Each row is a point on a tangle of strands that fork and nearly touch. The rows are in no order.
Two points are linked if the straight distance between their rows is under 84.6.
Ditun: [-15 -40  -5   7 -27   0  21  20   3  15  -4  39  -5  41 -23  23 -48   9
 -24  31  32  -6]
sidam: [  9  27  22   4  -1  -4  42  -5  13   0  39  11   9  -6  23  12  -3  20
 -19  -3 -10  20]
bifan: [ 13  20 -18  20  15  -2 -23   9  19 -11  71 -16  35 -40  31  -6  28  28
 -26 -22 -10  21]
zev: [ -7  34 -10 -11 -13 -14 -15  -1  28 -22  50 -30  37 -33  54 -16  11  -3
 -25  38 -29   0]
lunep: [-39 -33 -31  38  17 -18 -45  23   7  -1 -30 -31  -2 -25  -5  14  16  18
  23 -35   8 -25]
Zes: [  5  26  18 -46   7  11   7  -5  11   4  -5   4  34   0  27  -3   9  41
   0  11 -29  10]
kalav: [  9  -4 -19  -1  30 -21 -38  32  37 -12   2 -22   0   2 -14   7  21  36
  24 -18  33  22]
kika: [ 25  23 -12  17   6 -18 -49  -5  24 -24  17 -41  21 -15  48 -12  43  25
  20 -15 -15  26]
Guv: [-15  44  14 -28 -11 -16 -12  -5  10  -6  16 -44  23 -20  30  -9  15  -2
  -4  42 -39 -26]
Gegi: [-35  -8  18 -18   2 -30  34   8  -4   6  -5   0  23  -3  -2 -24 -52 -15
  16  30 -15 -34]
puzud: [  8 -38  13  20 -40  34  -2   9 -31  27  -8  28 -32  49 -26   6 -40  -2
 -24  22  14  -4]
puve: [ 34  -1 -10 -15   6  18  18  -2  24 -20  53  30  45 -39  37 -37  -8 -25
 -37  31  -4  62]
nipap: [ -2  -2 -14  10   0  -2  11  -1   7  25 -31   2  25  11   6  -7  24  -7
 -15 -18 -23 -16]
mudo: [-11  -3  23   1 -12  12   7  11 -34  14  -5  22 -26  34  -8   5 -35  11
   2  14  -2 -29]
Bozin: [-54   7 -22 -22  12 -17 -52  10  26  -9   9 -54  13 -14   9  13  15  12
  23  25 -38 -49]
dadur: [ -1 -26  17 -52   2   8  52 -25 -23  -3  12  48 -12  31 -47 -41 -23 -29
   7  -3  17  22]
gizas: [-14   7  20 -27 -14 -22   3  19  -8   4  -2  15 -10  10 -14   5 -21  18
 -12   5  32 -15]
sel: [ 17   2   1  -3  39  -6   7   8  52   2  37 -15  22   0  20 -11  44   5
 -36  -4  -6  49]
leg: [  1  35  49  -4  -9   0  26 -22 -14   1   7  -3  -1  25  18  14  -4  10
   0 -15  -2  30]
rezak: [ -1 -14 -22 -38  16 -19  39  -6  20  -3 -22  21   1   1  -1 -17  -7 -12
  -4  25  -5  -8]
supa: [-21 -10  18 -50 -16 -47  38 -15  17   3  27  33  -2   6  -3 -15  -8   8
 -20  42 -20 -29]
venez: [  6 -42  -5  56  -9  -3 -49  -2 -44   9 -22  -3 -39 -20  -9  28  13  24
  -2 -11  37 -10]
Lis: [-37 -35  -7  16 -13   0 -56  23  12 -14 -36 -24 -22 -37   7  16  -5  27
  12  -4  12 -36]
Sizul: [ 14   8  31   5  32  17 -26  -2 -39   6  -1   5 -16  -5  -9  11  26 -23
  12 -22  16  12]
guk: [-74 -11 -17 -16  16 -36 -16  28  30   1 -13 -65   3 -10  -2  -2  12  10
  -2  39 -26 -41]
rure: [ 20  -8 -13 -20 -27   6  24   6 -10  -7 -23  25 -16  13 -31 -13 -40 -34
  11  36  22 -16]
peva: [ 10 -16  -7 -29   2 -24  37   3  12 -10 -10  25   2  18 -23 -13 -15 -52
  10  22  32   8]
vikun: [ 19 -34 -18  54 -17  36 -21 -11 -40  12 -40  11 -14  25  -2  16 -16  -4
  11  10  -4 -18]
tak: [ -4 -46 -41  20  -6  32 -59  16  -5  -2 -45   2 -25  12 -10  18  14   8
 -14  -2  24 -14]
sala: [  3  -2  -4 -22  26 -23   7  16  58   6   1   0   2  -6  11  -7  31  -3
 -19  -1 -12  18]
Saku: [ 22  18  12  -9  15  -4 -24   7  29  -8   2   7  29  10  -2  17  18  12
  27 -16  19  30]
Nuga: [ 28  -7 -20   6  32  10  11  17   9  -6 -12  -8 -26  -2 -10  24  31 -26
  -9  -3  36   6]
bofuv: [ 18  24  16  38  14  33   8 -24 -25 -13  48  -2  14 -41  23  19  18 -40
   2 -37 -11  55]
Tifir: [  4  22   7  10  18 -19  48  -5 -28  -3  10  -9  -6   2  18   1 -39 -14
  22  -4   2 -10]
Sase: [  3  17  -9  16  15 -31 -53  12  33 -12  12 -50  -3 -13   9  -2  45  30
  22 -27  -1  -3]
Sukeb: [-15  10  19  -8  -9  19  38 -16   4  -1  45  -4  30 -11  43 -45 -49 -33
   9   9 -57  30]
Zime: [ 13   6  35   6  10  41  25 -25 -33  -2   3  15   5  11 -34 -15 -14 -16
  19 -45 -16  52]
Vila: [-14 -16  -8 -49 -25   4  12   1  -2  -5 -14  38  -1  36 -32  -1 -25 -19
   2  48  -6 -31]
tave: [  3   9  10 -58  -9 -11   5 -10  17  -4  41  26  41 -31  25 -60  -5 -12
 -21  36 -30   3]
Zefa: [  5 -12 -17  12  26  13  -2   2 -38  -9 -25   8 -16   1  -2  19  -1 -20
  12  -4  31  -5]
zedag: [-10  -8  18  53 -28  13  23 -22 -50  14  -6   6 -20  22  -9   7 -40 -15
  14 -44  -2   2]
fol: [-49 -13 -23  21  -9 -28 -38  14  21   6   0 -30   4  -6 -10   2  18  51
   4 -42  -6 -38]
Vufup: [ -4 -28 -29  10  -2   7 -28  27  18  12 -31  10 -17  20 -12   9  -4  23
  -4  27  -7 -26]
vos: [-11 -16 -27 -19  33  -3  14  16   1  19 -40   5  12  -6  -6 -20   8  -3
 -14   4   4 -18]
Depib: [ 12  10   2 -32  11 -22  41  -4  36 -10   3  20  16  -8  24 -29   7 -19
 -13  16   2  40]
mopo: [  5  -7  36 -31  -7  18  52 -11 -18  19   9  14 -29  29 -25 -47 -27 -40
  11 -18  -4  34]
firen: [ -5  14  18  -1 -17  26  43 -17 -23  -9   8   1 -30 -12   5  -3 -51 -29
  18 -19  -8  -5]
rik: [ 35   6  -4  -7  35  12  -4   2  18  -5  44  17  32  -8  25 -14  26 -27
 -26  23   3  68]
sidof: [ 15  21  34 -30  -6  -7   8  -1  -2  -4  -2   6  23   7  25 -30 -20 -10
  14  25 -39   3]
zuz: [ -6 -36 -18  26  -6  11 -63  29   0 -10 -32  -9 -46 -15 -12  24  10  47
  11  -2  35  -7]
Vobak: [ 14 -23 -20  13 -40   3  -9  22  -2  14 -38  14 -10  16 -23 -10 -25 -16
  -5  37  11 -36]
vup: [ -6  13  23 -39 -15   0  42 -12   9  -2  11  22   7 -13  17 -47 -43 -29
  15   8 -45  -1]
puvon: [  3   4 -19   9  11   3  -7 -13  14   4   7 -18  18  -2 -16  11  45  46
  -4 -43  12   3]
tori: [  4   7  30   0  -6  24  44 -21  -9  -9  30  16 -10  15  -3 -34 -48 -32
  38 -32 -12  37]
Moni: [  8  19 -25 -29  16   7  21 -10   8  -3  14   5  -9 -20   0  16   8 -35
 -18  -3  18   9]
viko: [  8  32   6  -9 -25  -3  -9 -12  -6   3 -18  -4   5  14  -2  16  -2   6
  23  12 -16 -46]
tani: [ 21  22  24  40  16  14 -15  -9  -9  -6  62  17  44 -25  17  10   2 -17
  13 -30 -11  30]
Zufin: [  2   5  -6 -43   9   0  -4   2  31  -4  -3  -6  23  10 -34  16  24  11
  -7 -11  39  28]
levet: [ 20  32   7  -7 -12   4   3 -12  26   0  66  -7  28 -33  38  -4  14  21
 -40  14 -10  27]
zezim: [ -9   7   6  16  14  -6 -58 -13 -15  -6 -16 -12 -19   7  18  29  51  38
  13 -20 -12 -17]
fefu: [-26  13  15 -31  -7 -25  -2  28  11  10   4  13  30 -21  -1 -13 -26   5
   6   7  -3 -33]
vozi: [-32 -10 -10 -24   0 -27  14  19  -6   4 -37 -15   5   9   5   4 -40   2
  17  56   9 -30]
pazi: [ -1   6  35 -10 -11   1  26   9   2   5 -13  32 -15  29  14 -11 -14  -5
  -1  35 -36 -14]
Gasag: [ 27  15  -2 -15  14   6  42 -14  -5  -2  12  11   0   8 -28 -14   4 -35
   6 -11  19  17]
sakef: [-13   7  -7  -7 -20 -21 -27 -19  -5   1 -23 -42  -6  14   3  14   7  37
  17  12   0 -35]
Selir: [ 11 -10   1  42  -7  -3  17  -2 -16   9 -14 -16 -12  26 -22  30  -6  28
 -10  -4  32   6]
Zalam: [ 21  15   1  42   2  -8  28 -23 -14 -10  -9 -17 -30 -13  19  13  -3 -11
  19 -13  -5 -10]
rubor: [ -9  21 -13 -26 -10 -39   9   3  31   2  10 -34  -1 -20  -2  -9  13  16
 -15  28 -12 -28]
Biva: [ -5   9  27   7  -1   9  60 -17 -30   5   3   2 -28  22 -15   4 -16   5
 -22 -14  11  27]
gana: [ 11 -43 -25  61 -11  23 -18   9 -29  17 -25   0 -10  31 -13  29 -19  46
 -13  12  29   0]
Vukek: [ 23  22  17  39  -2 -16 -21 -16   1 -14 -12 -14  20 -23  29   0  25  17
  23 -19  -9  16]
zenu: [ 15   3  33  -3   6  42  -7  -2 -36   5 -13  27  -9  21 -21  -4  -6 -38
  28 -33  -4  17]
romi: [ 18 -41 -34  18  -6  38   1  10 -40  15 -23  13 -21  11 -55   9   1   3
 -33   8  44   8]
vevug: [-10  -5 -44   5  -3  -2 -39  12  23  -8 -31 -24 -12  28  -8  21  22  36
   8   2  -9 -21]
buna: [ -1  15 -18   4   4 -34 -33  22  35  -7   3 -42   5 -39  14 -14  29  -1
   6   0  -9 -32]
Mov: [ 21   4 -10 -55 -15  14  22 -16  26 -19  45  38  52 -28   9 -50  -3 -30
 -18  16 -14  38]
Tufib: [-22  -5  -8 -12  -1  12 -32  13  24  -2 -27  10   7   6 -35  34  11  21
  -1 -26  35  -6]
Mamet: [ -4 -36   2  63 -25  24  -1 -14 -49  11 -20  10 -45  21 -12  18 -24 -29
  10 -14  21 -16]
fula: [ 14  19 -11 -12  10 -10  25  -2 -13  23  16  12   7   4 -11 -23  14  -9
  -8  -5 -36 -36]
Taga: [ -5  -1  17  42 -12 -14  -3   2  12   1 -20  -8 -32  -1  27  35  -2  -7
  11   2  -1 -18]
razeg: [-23 -13  22 -51 -13 -35  13   5   4  16  -6  24 -24  25  -2  -7  -4  12
 -38  30  12 -22]
rako: [ 30  32 -17   5  12  24   3 -13   0   3  19   1  14 -37  24  -9  13  -5
  -6 -21 -30  16]
dilup: [ 20  16  15  24  50   8  14  -8 -12  -3  23  -7  -8 -17  -2  22  31 -34
  -3 -25   1  37]
nat: [  6 -40 -18   2  -5  13  -3  16   4   9 -15  26 -23  45 -43  19  -7  10
 -47  24  45  20]
kemu: [ -2  -1   4  31 -14  10 -36 -11 -11 -13 -13  11   0   5 -22  53  17  11
  18 -35  23 -11]
Rol: [ -9 -19 -30  29  16 -10  -8  -8 -14   3 -21 -29 -11   9 -12  23  32  43
 -16 -34  27   8]
dirug: [-55 -30  -1  18  -6 -24 -38  34  24   2 -44 -47 -14  -9  -3   9  -6  21
  -7  21  -9 -39]
Fuz: [  7  18 -30 -12  31  14 -17 -14  22   1   9 -25  31 -23  14   6  43   4
  -4 -31 -13  10]
bura: [ 18  28  15   1   3  28  18 -13 -23  -4  37   1  29 -28  36 -37 -16 -12
   8 -12 -39  25]
Gepap: [ -5   9  15  25  -6 -33 -57 -25 -19 -18 -29 -13  -3 -19  25  15  30  13
  32 -19   0   1]
noza: [  0  -7   7   8 -10  46  39  -5 -46  -2  11  26 -44   4 -40   0 -41 -39
  -3 -23  12   2]
vona: [  4  16  12  23 -35  14 -24  -9 -20   8 -13  14 -10   3 -19  16  10 -11
  20 -22   0 -35]

Follow the links from the first point to the second, and from the first to the third. Name the last point that the two ways share.
bifan, guk, Gepap | Sase
zuz, Vukek, tani | Vufup
noza, vos, Zufin | peva
fula, firen, lunep | peva
Sizul, fol, sakef | Vufup
Mamet, Gegi, Ditun | mudo

A fork is a point with three links, a tip a point with one. Leave the first point through the second and follow the links. Name the first fork or tip that comes.
vikun, gana | sidof
Sukeb, bura | zedag
kalav, Saku | Vufup

A fork is a point with three links. Follow the links from the first point to the second and name the forks in between, in order.
kika, fula | Sase > Vufup > rure > peva > rezak
sakef, rubor | Sase
lunep, Depib | Lis > zuz > Vufup > rure > peva > rezak
puvon, razeg | sidof > mudo > gizas
fol, zev | Lis > zuz > Vufup > Sase
Vufup, zenu | rure > peva > Sizul
Zufin, guk | Vufup > zuz > Lis
fula, dilup | rezak > peva > Sizul
Sizul, vona | peva > rure > Vufup
